Each row is a point on a landscape with many valleys, with its height.
A ball rolls from a point to the lowest of its 2 nearest points, and stops where none of them is lower. Distance is the straight distance between rows; heights are no part of it.
z_950 (h 41.5): [135 155 142 153 145 179 137 147 107 167  89 131 117  73 121 156 139  88
  80  90 156 133 107 187  91]
z_732 (h 54.1): [101 124 154  79  96 166 137 158  98 211  81 108  86 159 163  94 134 117
 115  76 150 157 121 126  73]
z_541 (h 24.6): [178 118 110 116 169 141 128  99 151  58  74 102 150  76  96 169 174  89
 134 122 130 120  98 147 103]
z_722 (h 86.0): [161 101 148 133 104 134 156 197 171 151  58 144 140 141 173 103 147  99
 133 118 121 211  95 115 147]
z_70 (h 44.8): [139 119 163  72  79 159 129 160 108 155  84 147  95 160 164 100 136 112
 122  86 161 159 103  87  88]
z_960 (h 25.4): [174 148 120 137 123 159 102 125  70 115 170 149 147 139 156 130 105 154
 113 140 109 101 172 148 151]
z_106 (h 34.7): [ 64 134 125 194 164 122 155 115 111 121 153 131 138  85 124 150 111 137
 104 148 141 118 152 178 120]
z_895 (h 13.3): [169 120 109 181 147  76 153  98  93 113 180 148 146 122 151 130 115 158
 147 154  53  74 194 138 200]
z_332 (h 47.9): [153 138 135  79  79 135  80 117 104  90 100 143 100 181 111 139 135 119
 155 121 122 144 110  72 135]
z_262 (h 41.7): [149 109 111  81 127 159 100  98 159  80 101 138 106 142 106 153 127 132
 153 160 120 112 104 119 123]
z_545 (h 71.8): [119 114 106 163 151 110 146  84 144  88 146 143 145  88 148 129 141 180
 137 160 133  97 161 127 125]
z_870 (h 28.4): [112 136  99 205 187  98 115  60 115 102 169 125 154  92 103 170 152 131
 137 146 132  94 155 172 148]
z_447 (h 83.7): [179 130 140 132 132 114 179 187 197  97  44 130 150 117 146 134 158  84
 135 121 127 183 101 116 143]
z_641 (h 34.4): [145 115 104  98 130 173 100 124 110  96 127 103 140  82  97 132 148 115
 100 132 126 118 126 160  92]
z_425 (h 36.8): [ 82 124 127 104 119 170 139 138 132 168 126 121  87 128 138 133 123 142
  89 113 151 127 151 152  57]
z_68 (h 30.2): [167 126 108 104 113 155  64 118  88 107 137 138 132 119 149 136 129 138
 115 144 110 118 134 149 105]
z_575 (h 38.9): [109  91  97  71 137 153  79  79 148  83 147 101 126 139  94 135 124 122
 140 137 120  97 104 117  96]
z_498 (h 42.9): [ 65 127  95  94 132  92  87 125 137  93 185  94  98 165 112 119 116 144
 153 136 119 110 148 108 132]
z_364 (h 22.9): [159 123 123 134 143 157 132 123 127 103  73 134 135 106 132 150 140 106
 123 159 135 165 117 137 129]
z_469 (h 24.5): [142 124  96 182 171 111 107  68 132  83 118 108 143  72  86 172 161 103
 130 119 154  95 122 173 129]
z_669 (h 32.1): [183 151 135 148 119 137 130 144 125 109  85 170 136 143 133 133 112 124
 127 129 105 143 116 134 160]
z_625 (h 51.7): [110 157 145 114  82 121 117 187 152 165 142 120 100 170 111  95 114 122
 121 118 117 148 132  88 163]
z_819 (h 70.7): [154 141  99 120 135 111 103  97 116  85 170 145 106 139 136 125 161 141
 168 181  83  94 173  68 184]
z_412 (h 28.3): [ 73 133 134 164 168 122 185 119 180 151 149 103 146  55  85 128 151 124
  93 117 173 120 124 158  70]
z_250 (h 64.2): [116 126 125  58 104 113 121 148 159 145 119  66 124 153  60 134 125 115
 156 127 121 143 111  88 106]
z_578 (h 18.4): [194 125 117 173 175 109 120 108 135  82  77 138 144  73 118 186 153 107
 138 119 126 110 108 169 143]
z_63 (h 31.1): [ 84 127 110 171 174 120 156 103 157 118 157 101 167  65 103 150 141 126
 107 138 180 102 152 155 101]
z_942 (h 31.0): [ 96 121 120 112 135 187 145 141 140 159  88 123 129 106 117 133 132 125
 119 110 160 156 134 159  38]
z_859 (h 79.8): [156 123 135 196 177 112 164 123 138 115  83 165 173  85 158 125 148 126
 120 149 159 123 142 144 142]
z_565 (h 91.0): [144  98 157 190  96 123 157 184 132 169  90 176 126 157 182  97 121 121
 105 151 109 146 101 147 170]
z_195 (h 49.5): [141 144 123 105  92 115 104 132 130  85  99 144 112 175 103 119 121 125
 176 141 126 119 152  76 155]
z_249 (h 70.3): [ 90 114  86 140 171 105 156  51 148  64 202 108 140 106 150 131 141 158
 132 172 104  86 160 142 129]
z_987 (h 34.9): [130 132 149  29 109 158 114 156 135 137  91 119 117 159 132 113 124 103
 113  97 150 166  75 100  49]
z_466 (h 76.8): [161 119 150 209 129 129 122 133  80 167 139 191 125 142 141 164  92 169
 119 137  92 116 144 175 154]
z_221 (h 72.9): [159 115 153 188 120 125 117 152  75 182 134 199 122 153 178 133 104 168
 138 146  84 149 124 117 160]
z_839 (h 14.0): [105 130 111 100 173 128 139 109 164 147 151  45 157  95  58 133 134 105
  93 104 144 122  85 184  81]
z_394 (h 25.5): [149 135 137 123 155 139 206 163 159 115  66 102 153  56  76 153 181  64
 111 112 184 167  94 144  65]
z_984 (h 24.1): [124 134 144 100 119 168 144 159 132 144  50 135 127 124 132 127 135  83
 120 100 145 185 112 146  78]
z_601 (h 71.6): [152 139 104  76 138 106  87  94 118  86 165 161 115 174 130 124 150 128
 208 165  89  64 151  67 180]
z_351 (h 68.8): [107 134 111 125 149 101 117 111 104  98 215 146 118 121 143 143  99 167
 138 168  74 108 150  99 156]
z_953 (h 81.7): [164 121 143 181 137 115 181 148 178 116  70 144 167  84 158 116 167 112
 133 148 142 150 110 129 145]
z_972 (h 57.0): [105 155 171  81  78 147 135 184 135 190 119 115  99 173 105 114 114  96
 105 102 141 170 102  86 127]
z_427 (h 60.3): [132 126 153 116 105 126  94 170  81 171 121 158 113 168 191 112 123 147
 130 126 145 174 106  77 142]
z_657 (h 64.6): [174 128 157 126  98 119  69 154  58 151 128 171 122 176 185 108 112 159
 156 107 119 151 117  87 146]
z_571 (h 57.4): [144 143 146 120  97  93  96  98  77 113 194 163 119 196 147 115 100 153
 177 116 132 101 140  44 192]
z_889 (h 66.8): [101 121 106 106 116 110 142  96 175  94 123  74 155 117  84 119 160 130
 167 146  91 100 145  86 136]
z_943 (h 67.3): [ 87 135 140 109 105  89  92 151  70 144 219 132  91 189 154 117  89 157
 124 107 155 131 126  59 155]
z_15 (h 45.5): [ 92 136 105 126 112  94 123 122 149 111 132 134 119 166 114 113 111 139
 168 158 125 117 148 115 156]
z_313 (h 37.1): [143  97  94  68 143 169  78  94 132  95 131  92 153 133  76 134 160  80
 115 131 116 113  86 142  81]
z_676 (h 46.1): [121 138 150 137  82 121 133 164 141 163 153 162 123 172 147  81  99 141
 127 129 115 134 138  97 184]
z_926 (h 22.0): [174 128 129 122 156 140 167 147 166  84  63 113 158  74  99 166 171  69
 136  97 161 199 110 143  55]
z_992 (h 30.4): [137 120 128  52 128 177 126 144 148 116  86 107 140 143 113 111 135 113
 133 122 146 176  98 125  66]
z_276 (h 76.5): [ 91 129 168 118  86 107 115 148 129 184 166 148  69 213 139  95 122 143
 135  99 167 156 109  53 142]
z_118 (h 65.0): [121 145 136  99 122 118  79 156 101 133 187 134  92 156 157 119  99 156
 127 130 132 130 136  93 149]
z_126 (h 30.9): [139 123 129 142 162 148 154  96 134 120  88  82 149  85  90 149 154  83
  91  97 189 129 115 181  94]
z_851 (h 52.9): [138 138 174 143  79  88 117 143 103 154 174 183 118 209 164  94  99 154
 152 115 130 129 115  66 203]
z_975 (h 40.4): [156 154 146 157  95 126 128 148 136 136 133 192 144 164 147 101  91 145
 137 141 108 132 144 130 189]
z_129 (h 14.8): [ 95 135 121  67 114 151  96 112 111 146 152  77 107 131 120 115 121 127
  95 110 128 113 107 135 105]
z_706 (h 38.7): [173  87  89  42 135 155  82 138 154  70 109  91 158 137 108 113 165  84
 143 124 115 125  87 112  88]
z_151 (h 27.9): [175 115 129 126 161 144 156  93 173  83  87  74 165  66  56 149 175  67
 113 110 174 124 114 161  87]
z_418 (h 71.3): [102 137 157 105  87  90  84 161  83 165 168 124  65 193 139 115 123 123
 121 103 174 125 102  38 159]
z_645 (h 36.0): [129 145 147 182 170 147 141 102 106 143 119 124 130  56 123 159 138 104
  79 100 195 111 133 184 109]
z_483 (h 31.2): [101 145 110 172 154 124 128  65 133 109 171 104 148 113 114 152 107 136
 143 142 104 131 150 155 174]
z_341 (h 24.0): [ 90 131 135  94  70 120 109 129 100 169 145  99  91 138 135 129 102 142
 107 100 104 113 105 114 125]
z_271 (h 25.2): [203 127 111 165 171 123 134  91 111  83 100 153 152  89 129 162 137 115
 160 143 117  64 147 161 157]
z_966 (h 34.6): [ 72 137 131 171 131 123 148  91 110 130 174 129 130 106 123 161 108 160
 122 121 106 130 132 164 135]
z_243 (h 29.4): [188 131  90 127 185 126 103  72 125  81 115 136 145 113 130 118 135 117
 158 145 112  64 127 163 168]
z_633 (h 61.5): [124 136 154  47  91 123 132 177 125 157 109  91 109 182  74 122 126  99
 143 110 144 145  99  65 110]
z_125 (h 48.4): [ 89 127 106 144 118 124 141 125 142 120 138 100 121 142 113 108 114 132
 114 144 140 133 172 161 139]
z_182 (h 32.6): [160 135  84  89 151 117 114 124 122  77  92 115 145 130 115  98 144 114
 148 140 119 101 139 139 156]
z_18 (h 65.7): [104 130 130  72 111 110 126 141 151 110 136  83 151 126  89 118 135 116
 171 144  95 130 118  78 147]
z_673 (h 67.4): [110 137 121 146 127 100 113 150 110 140 196 162 126 126 166 127  96 178
 129 148  87 132 154 109 160]
z_236 (h 85.4): [119 131 117 159 165 130  87 130 122 155 135  93 120  88 141 169 107 136
 113 117 134  95 121 171 117]
z_136 (h 54.3): [118 120 149 106  99 117 111 151 121 144  90 144  90 163 168 116 130 137
 135 115 144 158 103 100 120]
z_19 (h 68.5): [169 111 142 157 101 123 100 167  41 141 137 189 122 192 167 120  94 162
 158 151 102 133 145  97 151]
z_728 (h 10.2): [ 78 132 121  73 147 146 118 126 142 173 156  66 119 128  91 130 118 123
  96  95 118 131  94 155  79]
z_419 (h 16.7): [147 129 145 130 128 161 145 144 154  90  54 131 153  97 120 151 156  81
 114 122 146 176 112 160  90]
z_291 (h 40.9): [109 107  75 109 150 115  76  86 135  69 177 128 118 141 117 123 129 146
 152 140 113  90 141 143 118]
z_735 (h 20.5): [191 131 108 133 119 108 124 110  79  98 165 140 152 129 156 118 101 165
 139 139  82  67 161 137 160]
z_949 (h 77.5): [161 127 125 221 149 107 161 137 139 129 114 184 144 122 161 119 136 146
 127 160 137 129 156 156 163]
z_856 (h 46.4): [104 137 140  89 123 123 156 161 157 143 130 101 136 135 117 100 106 129
 104 131 150 148 151 134 118]
z_303 (h 88.4): [153  98 158 189 108 147 159 189 177 173  84 182 137 134 167 103 142 116
 115 140 128 184 109 133 151]
z_809 (h 79.9): [116 136 131 202 130 116 131 152 106 181 135 154 101 115 155 149  99 141
  96 123 111 120 144 187 144]
z_91 (h 5.3): [125 131 103 200 148  65 157 103 120 103 183 151 136  96 144 130 133 168
 123 142  67  97 164 148 182]
z_636 (h 83.1): [130 124 146 150 134 138 123 151  98 179 111 115 101  99 170 136 108 137
 105 124 118 102 124 151 137]
z_368 (h 17.3): [ 90 146 155 170 125 151 160 143 161 182 110 135 126  91 137 136 123 120
 106 117 149 149 132 135 115]
z_454 (h 69.6): [111 133 103 120 137 101 153  69 132  72 208 129 110 134 142 134 134 154
 144 180  87  94 168 109 166]
z_634 (h 24.3): [ 57 146 148 164 143 151 189 130 168 190 120 116 130  80  90 148 129 125
  90 104 162 149 124 154  75]
z_800 (h 42.6): [ 65 143 140  93 103 149 155 173 149 198 146 111 110 152 124  98  98 130
 106 110 153 138 163 139  93]
z_372 (h 13.9): [119 119 129 118 144 115 166 131 200 150 100  76 165  89  75 131 157 129
 136 116 139 160 112 130  84]
z_329 (h 8.2): [132 126 148 138 128 149 187 141 187 169  75 100 160  87 116 125 149 108
 103 108 152 173 134 137 105]
z_737 (h 67.7): [104 119  96  67 144 128 135  66 144  74 140 100 160 119  94  97 170 127
 167 169  91  94 144  90 144]
z_520 (h 54.6): [ 96 130 138 173 103 122 145 106  83 155 196 161  93 151 177 137  64 166
 100 116 107 113 166 164 142]
z_176 (h 47.7): [ 99 126 156 167  89 131 125 134  64 188 145 158 100 175 179 100  89 149
 115 104 120 131 149 138 142]
z_905 (h 37.8): [ 97 116 164 119  66 109 118 135  59 162 139 136  89 183 167  98  96 149
 126 107 126 107 111 108 149]
z_549 (h 16.5): [124 119 104  94 155 138 134 112 191 121 122  84 163  89  73 128 145 135
 118 112 142 142  93 161  74]
z_209 (h 74.2): [140 114 122 172 132 124 135 102 138 112 115 174 138 122 147 128 116 174
 152 158 115 101 150 139 143]

Call two points neighbours if one is among the 2 nearest of the other. Go from one point of each pair to the other, from neighbour to neighbour, staying as low as possible. Name the highest point that can't be avoided.
z_329 and z_578 => z_106
z_578 and z_118 => z_943
z_329 and z_728 => z_549

For each start below, name the point where the ball stops.
z_106 => z_329
z_636 => z_70
z_303 => z_118
z_641 => z_91
z_250 => z_419
z_520 => z_728
z_851 => z_419
z_856 => z_419
z_209 => z_118
